Points on a hilly landscape, in no order, each with its height.
A ball rolls from a point to the lowest of its 4 nearest points, and stops where none of them is lower. Distance is the straight distance between rows; heights are no part of it.
Timo height 341: [140 110 135 146 173 129 165 113 147 161 146 121  98 114 134 151 144 128
 154 111 157 135]
tola height 252: [136 136 126 207 164 122 156 109 169 129 126 131  75 167 158 130 139 124
 171 154 161 135]
nugin height 268: [139 166 126  24  42 144 124 216  97 130  69 141 138 139 139 122 117 126
 109 109 106 116]
Fede height 528: [126 114 144 127 170 132 156 103 112 166 152 128 153  68 125 126 149  88
 116  81 137 128]
Metat height 325: [108 121 139 173 134 165 127  67 129 169 153  80 193 118 166 124 114 127
  26  49 142 114]
vopo height 251: [160 123 103 180 152 130 187  58 163 180 123 124  78 123 131 147 161 145
 178 131 157 139]
lufa height 261: [113 132 112 168 113 116 109 119 146  61 142 169 103 147  85 149 122 150
 159 190 107 142]
Sif height 465: [121 141 105 111 109  85 115 125  96 114  93 111 114  75  41 127 142  95
 157 180 107 132]
mena height 266: [114 135 101 164 177 212 136 127 152 168 181  98 125 148 147 148 159 162
 116 124 196 137]
sen height 692: [145 111 146 145 128 137 146 159 146 128 116 141  90 122 112 122 145 103
 175 109 138 138]
lasiv height 218: [115 132 136 135 144 139 121  90 105 166 148  90 178 132 172 147 133 116
  48  45 126 128]
Ganiz height 862: [127 118 132 114 131 104 127 139 113 138  74 118 176 118 124  81 140 152
 125 108 108 119]
mufe height 614: [115 105 149 140 117 120  97 146 151  92 161 144 118 145 125 104 145 152
 130 149 115 106]
Mup height 157: [ 81 103 129 129 151 133 134 136 139 114 165 125 162 142 164 109 117 144
 111 123 117 108]
raror height 589: [148 106 149 122 144 151 135 159 129 136 142 146 101 120 129 117 149 116
 155 114 112 142]
Kazop height 310: [112 161 120 119  88 141 104 161 120  54 146 160 120 127 101 163 111 131
 162 204 131 126]
Kaz height 438: [105 103 134  97 100 133 103 160 128 101 130 137 177 177 151 106 111 147
 113 136 106 130]
geno height 424: [115 141 115  78  99 122  98 181  98 102 106 133 160 130 126 115 136 130
 123 122 114 137]
rikoz height 361: [124 131 121  77  72 108  95 142  96  98 104 147 138 117 122 145 127 148
 141 165 125 136]
suso height 223: [124 147 138 227 165  84 170  56 179 130 145 123  92 118 124 133 139 125
 142 120 151 116]
Fov height 422: [110 102 132 143 130 142  98 138 128  80 165 120 138 159 182 104 134 137
 103 148 108 107]
ramu height 270: [137 144 149 233 197  53 165  44 171 115 141 114  97 148 100 102 119 146
 135 148 122  96]
Gupot height 232: [123 145 145  83  67 152 107 199 112 128 119 131 162 167 170 107 120 151
 107  99  87 130]
fam height 610: [113  95 136 127 147  95 131 117 116 136 143 121 191 121 156  99 136 149
 103 104 102 121]
koz height 173: [136 134 137 225 167  77 160  86 187 118 111 137  71 154 107 120 123 137
 158 151 141 143]
Zaf height 362: [ 96 135 103 174 136  77 114  91 151 105 112 151 115 139  55 135 107 153
 152 177 100 153]
tak height 497: [167 112 135 167 189 106 149 106 134 179 101 124 109  56  99 122 144  97
 156 106 113 115]
lupi height 379: [179 125 109 193 113 113 158  85 143 119 116 138  43 174 124 124 164 137
 194 142 146 171]
vutor height 290: [128 117 141 100 139 150 149 162  94 138 182 111 121 142 178 125 133 102
  89  81 127 133]
fud height 453: [148 151 126 199 117 134 142 106 157  90 123 130  48 193 124 113 147 137
 196 152 155 163]
binu height 197: [165 158  99  85  77 110 109 184  78 101 101 145  97  95  86 151 122  91
 188 216 110 115]
Muzi height 323: [135 124 142  72  55 141  81 179 108  75 107 153 168 178 171 139  75 175
  95 151 144 120]
Nog height 525: [154 131 126 164 133 100 158 125 160 171  80 146  70 114  90 112 153  91
 180 130 131 152]
kaliz height 906: [132 118 140 148 128 103 124 112 132 129  99 122 138  66  76 101 150 131
 144  96  88 129]
rada height 267: [129 103 134 111 124 173 123 178 105 110 177 127 129 161 187 142 144 114
  99 104 126 132]
res height 552: [ 96 118 125 175 147  98 131 140 156 110 156 134 117 129 109 110 152 130
 149 155 107 112]
menuf height 464: [156 114 149 118 160 124 153  98 115 180 125 102 175  87 123 122 138 108
 109  68 113 125]
Sofo height 364: [135 123 118  92 129 126 155 115 101 182 111  98 174 112 147 125 103 110
  59  51 102 111]
bezot height 226: [133 147 118 224 159  95 172  56 156 121 131 118  85 148 139 128 137 135
 156 156 162 139]
loren height 301: [135 124  97 114  75 116  85 166 109  38 148 180 125 153 137 165  86 145
 160 194 126 131]
dida height 257: [142 121 126 113 172 167 162 130 136 193 168 120 111 127 147 154 131 129
 151 103 162 135]
Vanu height 548: [125 137 108  99  75  71  70 125  84 115  76 136 130  92  91 159  97 113
 191 211 126 136]
zof height 390: [ 89 163 122 154 135 110 146 122 149 104 113 142  72 150  79 129 123 126
 188 160 121 156]
Pegu height 582: [165 146  76 142 102  86 111 123 104  52 130 181  99 132 128 153  68 114
 178 229  94 136]
kude height 306: [109 112 113 179 112  93 118  84 164  84  99 151 128 132  62 119 128 148
 139 161  88 140]
vov height 250: [117 162 121 220 175 105 162  14 182 116 120 125  97 148 138 127 142 134
 119 171 171 124]
Tez height 249: [151 158 142  59  51 157 111 207 123 102 119 154 146 164 172 146 109 162
  97 128 119 116]
tute height 543: [134 120 151  95 120 144 113 198 101 120 125 143 100 128 137 114 164 103
 147  97 109 135]
tuf height 802: [103  77 133 152 141  89  99 104 141 106 126 120 175 130 118  96  93 189
 123 156 130 118]
reda height 291: [132 154 109  80 149 197 157 167 102 205 187  87 113 137 149 157 152 134
 127  92 161 152]
fuvi height 263: [128 131 116 145 178 174 139  88 154 179 159  98 125 113 137 159 149 126
 121 120 183 134]
matuf height 315: [142 130 133 118 165 176 138 140 126 151 176 112 123 123 154 143 120 108
 105  93 155 133]
Gud height 380: [ 92 121 101 121  98 111  85  99 128  78 114 167 147 111  99 137  93 157
 151 183 121 143]
pib height 288: [107 112 114 146 150 174 135 128 150 120 171 109  94 173 189 143 119 114
 107 144 180 123]
ripup height 348: [150 123 130  89 168 180 135 141 102 187 177 107 123 114 135 157 124  97
 101  62 127 146]
genal height 439: [127 134 132  80  87 111 106 149  94 112  57 141 176 132 102 124 106 154
 121 149 125 138]
gom height 225: [155 160 141 105 160 171 167 132  94 215 167 121 146  98 136 152 152 118
 102  70 139 147]
sop height 281: [132 147 146 101 101 127 111 177 121 117 115 142  91  74  93 114 166  77
 149 100 108 135]
Tubi height 186: [130 128 139  88  95 155 101 205 113 115 149 132 134 189 189 103 104 143
 104 118  97 106]
Zevis height 284: [111 123 130 154 185 147 170  95 175 132 147 107 122 116 147 130 120 116
 127 130 167 112]
Defur height 399: [131 132 143 134 169 191 129 102 147 190 177 109 178 120 128 149 146 145
  90  75 159 143]
bop height 436: [118 166 109 119  90 122 148 165 123 113 105 142  48 125  94 129 138 101
 194 148 146 158]
sibe height 480: [131 150 137  82 113  66  68 127  97 105  57 133 162 103  98 125  71 122
 150 185 136 133]
Zoru height 407: [109 102 145 111 146 163 116 160 118 107 181 147 105 169 168 123 137 124
 128 124 117  94]
gepi height 296: [123 129  85 115  83 117  93 147 115  52 135 183 110 134 118 176  81 148
 170 216 110 139]
Koro height 400: [101 118 131 185 154 164 107  83 143 101 177  98 160 109 163 129 123 148
  45 102 148 124]
tuv height 557: [150 139 143 136 193 133 171  54 138 196 134 123 154  65  90 157 159 116
 134  96 160 132]
Mizeg height 403: [121 154 122  52  66 117 116 159  78 118  71 116 165 105  95 117 127 121
 129 130  93 142]
tozuf height 538: [142 123 172  62  81 123 100 155 149 100  78 175 193 160 118 135  51 134
  58 139 134 125]
Fiz height 532: [125  96 132 152 140 143 134 137 151 125 149 124  90 147 160 126 128 121
 157 138 139 120]
danun height 560: [161 157  89 128  92 104 121 175 106  84 141 186  89 122 113 163  91 105
 200 215 102 117]
finef height 215: [156 115 112 152 142 158 167 125 135 162 163 116  79 138 148 141 156 128
 189 140 171 139]
Reb height 452: [150 158 115  94  87  88  77 146  82 119  81 140 100  89  76 152 132  86
 193 210  98 147]
rap height 553: [150 112 149 113 150 118 140 143 115 154 108 124 117  82 108 112 164 107
 135  94 118 123]
Fasa height 161: [165 110  92 156 120 146 188 102 141 166 154 108  72 140 135 144 169 132
 168 139 144 132]
sis height 537: [129 134  92 135 106  61 104  99  89 112  80 133 114  90  80 140 103 105
 177 202  90 125]
soki height 496: [138 134 148  97 164 134 156  93 111 197 140 105 167  61 124 143 161 106
 105  70 123 119]
zafol height 307: [135 133 134 156 180 123 168  97 131 164 145 109 119  99 144 151 143 125
 140 112 161 110]
butop height 342: [150 140 116  42  91  84  86 166  61 129  59 109 158 107 104 138 111 121
 141 163 115 129]
Vefeb height 331: [166 124 114 159 134 130 170 118 147 181 100 110  77 110 117 149 163 122
 182 131 151 135]
zim height 224: [114 140 108 152 176 171 136 125 170 156 182  94 104 146 148 149 132 141
 126 127 187 135]
Nilef height 231: [128 139 141 215 184  91 167  62 179 130 147 130 110 125 145 116 136 117
 124 146 170 114]
Ner height 530: [135 137 155  41  76 119  96 165 122 166  60 142 173 147  88 138  81 113
  74 125 109 115]
mar height 244: [155 139 118 196 159 138 176  75 160 140 123 107  75 134 157 147 147 145
 194 142 169 132]
dozav height 327: [116 120 116  80  78 135  78 153  96  65 113 164 156 153 130 159  94 158
 143 169 140 126]
pafif height 514: [145 126 136 117 145 131 160 115  86 175 137 110 155  86 140 112 132 100
  98  59 113 134]
Gifit height 478: [133 109 151  96 113 123 134 127  90 160 121 117 162 130 155 101 132 118
  94  79 105 122]
vok height 547: [136 139 183  73  90 121  76 167 136 102 106 172 169 178 152 140  35 152
  65 131 133 102]
Giv height 539: [115 112 142  82 105 127 134 140  94 177 123 121 173 153 163 103 105 119
  84  47  98  83]
ruril height 709: [ 97  96 131 163 141  86 136 104 128 121 113 121 166 123 105  92 128 167
 135 147 100 115]
Tada height 477: [133 127 148  72 128 126 126 139  98 180  64 113 189 149 118  84  97 138
  83  90 101  99]
Dimut height 175: [108 120 133 143 145 120 134 114 121 143 141  88 164 135 173 108 105 142
  60  75 138 113]
nani height 240: [111 110 138 111 116 148 117 174  98 112 164 118 144 171 197 119 110 126
  80  96 104 113]
Lelal height 275: [126 118 133 179 168 115 156 100 172 147 145 123 110 121 141 141 128 107
 144 125 156 105]
Foged height 324: [153 120 117 126 181 144 166 100 123 187 154 107 128  96 130 151 141 117
 110  96 164 121]
tol height 536: [136 103 149 139 157  89 160  92 116 160 126 114 147  79 148 111 138 119
 130 102 105 112]
tam height 621: [153 113 138 147 134 163 149 166 146 176 150 146  95 146 159 131 122 112
 166 136 141 148]
pela height 495: [125 148 166  54 105 107  89 155 118 113  60 147 193 156  99 129  86 113
  91 144 119 134]
lig height 847: [111 109 138 127 120  97 133 133 129 147 108 135 146 102 115  95 140 150
 133 100  99 122]
ruk height 372: [121 116 133 146 187 176 122 117 128 154 183  97 150 126 161 139 130 120
  58  92 162 134]
sopud height 446: [113 135 158  62  98 124 117 183 115 177  64 118 168 153 124  89 102 132
  74 109  80 116]
rimom height 527: [132 131 128  89 134 105 137 150  95 164  90 114 165 129 143  84 136 103
  91  52  94 109]
vetif height 366: [105 127 142 157 157 119 142  77 138 111 155 105 185 126 151  89 126 144
  71  99 124 100]
malu height 287: [114 145 100 140  95 113 101 124 144  39 145 168 110 139 110 173  84 144
 153 211 115 135]
lezab height 423: [115 151 132 111  94 160 113 164 145  87 151 168  78 134  99 150 139 122
 167 153 127 126]
dolel height 544: [132 140 145  30  86 110  97 138 101 137  41 125 176 125  84  89  96 109
 111 135 132 118]
vivu height 131: [135 106 125 108 144 138 136 121 105 152 157 106 155 138 168 131 104 104
  71  50 107 111]
kugo height 634: [ 98 127 156 103 121 109 104 122 130 111 109 156 183 153 128 101 106 172
 117 141 127 114]
kogov height 468: [118 136 130  56  96 115  94 135 116 130  53 126 189 155 106 106 108 155
  93 138 112 131]
Lizi height 466: [137 133 132  72  90  71  96 114  72 119  68 100 149  76  70 123  98 107
 151 189 126 123]
Luv height 635: [108 124 131 128 118 138 109 161 146 101 129 147 117 125 104 112 129 127
 136 133 108 135]
kol height 363: [131 111 138 133 144 118 150 105 111 136 129  93 180 109 146  97 129 122
  95  73 110 122]
nef height 445: [130 103 139 155 168 132 147 114 124 141 154 126 120 109 128 112 137 118
 134 115 127 126]
pebub height 540: [139 119 130  88 127 131 127 166  96 158 132 138 123 117 150 118 155 108
 120  86 101 124]
pevuk height 581: [164 114 130 104 133 115 127 134  75 171  95 120 143  98 140 119 129  97
  79  56  92 140]
lolop height 359: [108 102 140 116 123 111 136 130 121 116 139 108 163 161 155  92 119 144
 103 108 117 112]
Zif height 309: [101 111 137 115 120 140 104 161 123 101 183 127 129 164 191 116 124 119
 106 134 135  96]
fefif height 326: [138 106 139 112 164 146 140 131 111 165 165 130 119 114 158 136 128 106
 116  92 133 130]
doz height 211: [130 118 117 123 158 177 145 141 128 170 174 102 113 143 161 140 140 131
 158 118 172 134]
Semiz height 358: [134 129 123  81  55 131  95 190  90  59 139 151 142 117 132 151 119 143
 142 164 127 129]
Fesi height 367: [172 136 118 186 151  97 176  60 150 191  91 134  83 102 105 159 144 131
 192 110 147 130]
Gevug height 370: [171 147 128 170 151 101 190  41 162 199 103 112 110  87 113 144 170 114
 181 132 146 127]
movas height 189: [113 132 147  96  93 101  70 133 104  82 100 160 176 118 118 156  66 154
 117 153 142 136]
fosom height 300: [107 154  95 141  99 118 130 139 171  51 144 159  67 162  95 132 103 126
 177 188 124 157]
nok height 274: [123 100 155 106 109 132 119 169 101 115 145 134 124 151 182 113 138 107
 122 103 117 116]
Mezal height 304: [111 128 143 168 125 148 105 151 171  61 173 174  91 169 144 118 131 132
 139 176 125 111]
zulib height 132: [125 141 120 108 111 142 128 184 123  95 119 161  88 113 100 139 150  91
 165 142 125 138]
zuvit height 432: [114 132 138 178 136 166 100 110 134 141 159  88 173 150 174 123 118 146
  11  41 139 113]
tane height 395: [ 86 121 117 144 108  89 110 100 154  94 129 145 136 130  82 131 120 170
 142 184  96 149]
zelet height 523: [139 162 114 154 101 116 152 117 142 116  86 135  40 146  91 135 147 109
 197 137 142 166]
Kesu height 371: [125 129 100 169 117  81 135  99 152 107  98 135  98  98  48 123 136 122
 150 134  90 147]
Pekes height 70: [135 130 127  93  87 158 101 192 118  82 143 153 132 170 179 116 143 118
 125 105  91 116]
temog height 513: [131 125 144  87 105 134 107 156  91 145 129 137 167 142 191 105 135 108
 102  75  85 120]
bege height 158: [167 118 145 171 159 109 148 112 136 165 110 128 119  77  97 123 169 113
 163 102 129 128]
zogiz height 273: [152 146 114 151 156 143 181  72 138 205 148 105 103  88 134 157 157 128
 169 125 141 122]
vib height 398: [140 130 142 112 161 190 119 126 121 174 193 108 156 147 141 150 129 122
  55  67 149 139]
Nagin height 383: [155 142 130  91 157 165 157 143 109 185 162 125 101 122 131 140 142 112
 158 103 139 149]
datim height 216: [140 139 100 159 162 169 179  79 164 157 144 101  83 118 145 141 140 142
 150 134 161 122]
mero height 314: [134 143 124 186 145  91 125 111 164 124 107 141  81 141  95 114 135 132
 156 139 115 141]
Tep height 420: [ 88 111 139  96 118 105  88 115 102  92  85 131 191 118  88 108  88 161
 123 154 123 140]
Tiso height 492: [ 91 101 106 156  98 101  87  98 135 100 114 151 170 141 107 137 101 166
 124 193 139 122]
nolad height 556: [135 123 111  93 114 110 123 129 102 126  59 112 145  90  85 119 157 123
 143 132  96 132]
Degi height 343: [130  97 153 174 165 117 144  84 142 129 148 115 148  97 140 124 140 114
  90  99 119 107]
tas height 212: [112 123 125 190 164 136 155  31 169 146 151 106 125 102 130 149 119 122
 119 128 174 111]
dav height 526: [116 122 116 105 102  99 105 121 107 123  64 115 146  80  57 108 140 124
 151 148 105 127]
Taku height 316: [ 97 105 125 147 166 180  93 145 147 121 182 109 120 163 167 134 132 109
  87 134 176 129]
Mazug height 276: [123 127  89 219 149 142 142 106 162 104 152 111  47 175 176 125 139 131
 172 172 182 145]
zes height 533: [164 135 142 131 159 126 162  85 110 185 120 119 135  67 110 152 149  95
 117  90 134 124]
sek height 545: [129 115 167 130 152 158 138 167 118 137 168 121 110 142 175 115 146 105
 139 111 149 136]
nepu height 262: [132 133 121 187 155  82 154  93 158 133 111 145 100 127  88 129 130 132
 161 132 103 119]
bebi height 609: [109 102 140 171 140  90 123 114 153 110 140 139 124 117 105 117 147 139
 158 144 111 118]
kisib height 564: [118 161  83 113 102 101 120 154 133  99 113 158  92 129  80 148 129 103
 172 194 116 147]
Daz height 277: [141 148 107 224 152 121 163  34 146 116 156  91  70 166 164 143 153 133
 147 162 171 146]
Rugi height 434: [ 96 110  75 144 100  76  93  72 136  84  98 152 137 133  78 136  77 149
 130 204 113 142]
teti height 278: [154 162 116  36  72 111 101 184  83  87  67 138 151 136 125 125 100 127
 131 151 137 137]
mavom height 245: [124 143 105 129 147 204 155 135 126 195 167  97 123 141 148 148 152 142
 122 106 169 139]
Sak height 476: [111  84 141 134 139 135 108 151 135  99 165 129 119 143 152 117 135 102
 114 116 129 120]
gobil height 535: [148 122 148  78 105 164 126 196  99 118 129 155 113 134 160 129 144  91
 150  92  95 122]
tufe height 554: [176 135  96 178 108 131 160 118 152 147 101 139  61 160 111 137 157 134
 215 140 135 171]
ven height 328: [126 132 102 115  83  95  94 127 107  75 109 170 129 114 106 151  88 119
 166 196 113 141]
Giget height 365: [132 107 140 171 179 107 156 108 152 152 136 138 110 125 110 113 128 121
 142 121 125 128]
kefu height 297: [ 90 116 128 187 179 143 131  93 167 110 173 103 106 113 150 129 115 127
  86 127 172 118]
minu height 243: [112 138 143 179 170 162 134  56 154 145 159 105 153  92 127 146 125 122
  71 107 146 109]
Rifu height 529: [147 147 143  46  80 163 116 219  77 123 132 152 115 152 161 125 147  86
  97  87  87 134]
mifi height 481: [116 112 138 180 174 107 129 104 162  87 159 110 124 134 132  97 137 134
  98 155 126 118]
Nade height 217: [132 114 128 131 142 158 153  82 109 158 156 105 167 117 144 120 120 116
  78  74 125 132]
Meker height 269: [116 137 138  64 120 115 109 154 127 135 109 137 190 201 155 104  75 156
  86 106 117 115]
Nus height 356: [150 161 128  86 140 183 145 144  97 183 170  94 132 137 139 143 143 112
  85  66 131 140]
fofu height 318: [131 132 109 202 167 150 141  64 182 131 137 102  87 160 153 137 129 157
 113 133 210 124]
sobar height 259: [106 130 119 191 129 134 114 147 178  76 147 146  81 173  98 116 122 136
 146 178 115 114]
gito height 401: [107 122 162  95 127 109 133 130 142 124 108 148 206 182 149  88  72 160
  65 132 115 100]
Viv height 404: [ 97 135  99 128  97  68 109  96 141  89  91 144 125 121  63 149 106 127
 145 193 102 139]
fon height 491: [105 128 108 116  93 118 112 149 109  97 108 150 123  98  87 131 139 130
 144 144 105 134]
Resiz height 385: [ 88 124 117 115  95  71  82 120  97  82  87 144 167 118  99 135  74 118
 158 183 151 142]
Kun height 289: [107  86 150 158 157 115 140  97 124 121 165  99 154 111 169 114 124 121
  74 112 128 114]
ruga height 455: [115 141 144  71  95 106 125 150 109 142  76 137 169 158 137  84 125 148
  95 111  96 120]
Segam height 96: [138 132  77 146 112 170 182 111 145 190 146  81  97 103 144 153 184 152
 168 123 154 127]
leni height 298: [132 131 131  91  73 124  83 146 117  75 111 148 158 145 115 136 105 156
 127 158 129 126]
Vot height 248: [133 121 128 208 184 125 163  94 173 133 156 103  87 140 136 125 127 127
 136 126 165 108]
geted height 450: [147 119 159 181 149  74 173  91 150 140 128 110 111  95 120 130 152 118
 139 114 127 111]
Zizug height 241: [116 139 159  73  88 119 123 182 108 125 123 160 178 193 157  95  92 149
  87 111  85 108]
zek height 230: [ 99 111 143 193 188 112 148  52 173 133 165  97 131 100 132 141 113 128
  84 112 149  90]
maf height 421: [145 152 140  57  84 156 107 174  90 112  98 137 113 110 116 134 147 126
 125 124 100 137]
Tof height 102: [108 127 116 112 146 177 102 140 133 123 172  96 137 159 172 144 120 131
  41  78 150 131]
bined height 433: [100 114 136 119 100 124  74 125 128  63 129 143 147 123 106 133 107 147
 138 191 131 133]
gad height 541: [131 116 135 164 139 152 132 140 170 108 131 147  73 158 114 132 141 133
 179 141 145 136]
Ranal height 330: [119 134 114 147 167 218 107 155 142 159 194 101 136 150 178 144 154 154
  83 102 196 149]
Zep height 691: [143 111 121 133 113 157 141 152 145 136 108 144  71 135 127 140 151 118
 195 129 148 154]
zon height 456: [ 95 135 109 101 110 119  98 129 122 103 101 140 160 106 108 126 130 156
 144 164 124 119]
vik height 454: [109 105 118 144 157  93 137 102 134 108 152 114 174 121 140  99 130 152
  99 130 127 104]
godun height 353: [130 144 117  81  78 108  94 166  95  79 113 171 130 104  95 161 115 120
 171 187 122 121]
Bepum height 329: [152 134 124 165 164  99 175  63 142 185 132 117 117  70 126 136 143 120
 143 105 141 117]
pepar height 418: [121 114 144 105  85 158  79 180 121  83 144 144 148 173 186 109 123 151
 110 138 108 109]
Mip height 312: [112 130 136 179 191 172 121  89 178 147 170 105 155 117 153 147 153 139
  63 112 165 125]
guf height 524: [125 120 180  86 114 106  90 126 128  91  74 159 193 174 106 130  70 155
  83 122 131 124]
gubaz height 822: [118 114 136 112 125 116 108 152 113 121 119 140 141 111 123 108 149 135
 128 108  79 120]
der height 773: [158 128 124 133 124 144 133 160 156 140  89 122  61 109 101 139 168 102
 201 119 148 156]
Nazor height 502: [115 110 139 153 149 140 117 150 144  87 168 145 106 146 157 113 137 128
 128 145 139 118]
kogal height 431: [128 138 147  49  80 136 113 175 108 172  64 116 156 144 116 111 111 139
 111 101  91 118]
Rupak height 462: [117 125  96 113  85 109 122 136 126  82 119 163 132 108  83 128 121 138
 149 165 106 138]
Vob height 378: [124 137 122 126 119 124 113 144 137 121 102 142  96  99  69 116 144 117
 173 135 121 143]
zurot height 429: [125 128 134  74  87 163  96 200 128  86 122 161 156 213 195 134  80 182
  84 134 130  92]
gido height 256: [174 134  88 194 136 129 165  64 152 145 162 111  54 151 162 144 187 125
 177 160 131 166]
pona height 425: [125 141 139 147 125 132 112 149 165  86 128 148  98 157  81 115 155 133
 160 158 120 129]
loti height 451: [118 141 123 157 131  74 145  97 124 132  69 112  91  38  23 120 146 125
 161 142  90 138]
patu height 351: [112 102 116 156 174 156 131 120 153 108 173  94 139 114 155 129 130 121
  84 108 162 135]
Riso height 448: [118 107 117 116 104 144  86 179 132  54 173 167 134 152 141 117 124 155
 138 184 112 107]
Dalir height 500: [149 135 122 111 122 114 160 116  85 204  99  95 176  75 136 130 138 108
  87  46 111 115]
zeza height 299: [134 166 102  87  91 121 112 186 100  87 111 166  95 100 103 138 125 108
 182 177 128 117]
pegen height 123: [ 98 117 118 133 127 154 138 121 123 109 155  93 158 159 187 117 105 140
  34  95 129 111]
muze height 522: [148 122 143  64  91 150 131 181 103 157 144 136 141 149 165 123 138 103
 101  69  87 122]
sufa height 389: [154 145 138 190 180  87 193  15 148 175 109 117 100 100 134 143 131 125
 168 122 138 133]
Nuvo height 520: [142 125 149  88 104 129 135 175  89 168  94 114 138 116 154  96 142  95
 101  64  82 109]
miza height 279: [100 141 105 180 179 169 151 102 168 154 166  97 120 134 153 133 128 138
 101 135 176 142]
vipo height 360: [114 136 128 104  83 149  75 161 139  56 156 163 133 125 140 141 116 141
 140 172 114 123]
tigi height 410: [130 147 127  51  87  88 100 134  81 107  87 121 140  90  94 145 113 125
 155 171 128 129]
zige height 461: [145 179 103 119  99  95 137 185 102  92 111 164  58 108  96 147 121  85
 189 202 111 128]
solug height 159: [178 125  83 174 130 147 174  74 123 169 126 129  65 164 141 146 207 138
 191 157 138 161]
Zerif height 355: [141 144 126 168 137  91 141 113 165 122  60 122 101  75  48 114 158 109
 165 134 115 133]
fubu height 406: [112 122 123  92  67 116 102 148 110  82 135 154 155 127 124 120 140 156
 141 144 113 139]
Famal height 562: [157 129 142 114 156 116 137 134 115 186 128 129 135  81 111 125 151 109
 131  65 122 129]
Sonel height 376: [129 110 103 134  97  77  88 117 128  74  89 147 126 118 105 176  81 128
 161 204 109 136]
duket height 178: [132 110  98 150 155 183 174 124 149 158 167  98  87 148 170 153 142 133
 142 133 163 129]
Nukal height 417: [135 139 142  66  73 122 106 171  83 126  80 139 146 118 128 111 146 120
 120  99  95 139]
Ged height 469: [122 155 109 134 116  94 150 125 132 113  77 113  63  94  42 131 141  88
 175 151 121 158]
piri height 519: [128 104 134 129 160 158 144 146 141 136 170 134  87 137 136 127 127 121
 150 117 144 123]
fizi height 286: [137 114 123 110 152 175 136 166 110 112 193 118 146 160 199 127 132 104
  73  74 134 128]
zilu height 531: [100  98 137  93 148 118 146 126 131 117 136  97 188 160 158  85  64 159
  52 109 130 101]
kadu height 851: [127 126 142  91 126 100 124 150  99 160  89 113 165 108 114  92 161 124
 127 101  97 121]
Sim height 147: [107 130 128 182 127 101 106 105 175  62 142 142 102 172  88 120 125 152
 155 182 103 141]
Nol height 303: [113 130 111 136  84 139  87 148 145  46 151 180 115 150 124 139 122 160
 145 190 130 115]
Kod height 237: [120 113  91 189 153 176 147  96 167 128 166  95  91 168 192 144 147 139
 124 147 190 142]
tudev height 295: [130 147 119 116 128 235 137 160 115 201 181  79 114 136 147 152 181 169
 112  77 181 141]
suzud height 479: [123 140 135  72  94 135 137 165  97 192  82 109 155 129 146  92 116 112
  87  80  78 110]
vev height 285: [101 122 157  79 111 118 114 151 126 126 137 148 173 183 181  90  90 152
  85 126 116 111]
farel height 473: [157 166 152 124 141 185 146 100 106 214 172  97 208 104 111 154 178 122
  51  50 137 136]
Mik height 292: [109 138 158 109 122  79  70 116 117  75  98 163 173 123 118 136  39 129
 132 172 165 144]
zag height 311: [122 163 136 123 179 189 151 122 136 188 181  96 124 109 137 157 158 141
 124  94 165 144]
Gofo height 402: [126 132 134 109 164 194 134 125 115 177 161  96 153 125 138 150 145 127
  53  63 132 146]
Vateb height 702: [123 111 147 151 131 111 123 134 147 114 128 140 129 110 107 112 143 121
 139 125  97 132]
kog height 352: [150 142 127 192 139 110 149  72 156 142  93 124  75 110  93 124 153 132
 176 128 139 147]
kav height 521: [150 125 133 103 141 162 145 173 129 154 130 152  84 111 142 130 158 107
 175 100 147 143]
zezun height 293: [117 141 144 145 168 159 144  48 138 159 158 106 182  86 139 143 148 134
  60  55 132 126]
Lunov height 628: [ 79  95 138 133 109 125 116 136 149  80 143 136 147 162 153  89 120 162
 114 153 117 108]
gimup height 412: [132 135  83 137 125  63 127  90 128 109  77 124 108  86  18 120 145 117
 152 173  89 152]
vepag height 76: [115 116 128 107 145 141 122 140 127 129 170  84 160 157 171 123 116 106
  55  83 136 121]
buki height 447: [116 105 143 146 146 136 119 127 137 120 154 115 121 126 147 111 126 114
 124 110 112 116]
bes height 518: [166 112 133 132 142 138 147 146 127 168 127 125  87 111 132 136 147 122
 183 128 149 156]
letir height 191: [146 145 137 195 160  77 145  70 151 153  96 148 115  95  52 123 137 125
 179 132 107 128]
Dubat height 302: [123 120 128 109 154 192 134 176 116 159 197 110 127 156 159 150 138 117
  93  97 148 155]
Roku height 260: [149 161 140  50  54 155  99 186 112  94  75 157 152 156 147 132  94 151
  90 122 134 116]
Fezu height 440: [126 128 145 207 169  96 152  96 151 117 147 108 128 117 116 117 130 145
 128 143 125 115]
Dipo height 498: [139 138 151  62 100 114 111 163 112 160  24 130 193 140  98  93 108 132
  88 118 125 127]
gude height 337: [154 152 122  70  78 105 110 177  77  86 115 148 109  97 108 145 130 111
 153 180 100 125]

Call two points neighbours if one is among the 4 nearest of the other. Go from one point of each pair to the other, from neighbour to neighbour, staying as low as possible. Name the highest point that can't be avoided.
koz, tas => Lelal
zulib, Sim => godun
vepag, bege => Bepum
koz, vepag => zezun
koz, duket => mar
duket, solug => finef
Pekes, vepag => nani
zulib, binu => zeza
Segam, solug => Fasa

For each start below, name the point where the ball stops.
teti => Pekes
kugo => Pekes
Defur => duket
nugin => Pekes
tam => Segam
Sif => letir
Dubat => Pekes
Zep => Segam
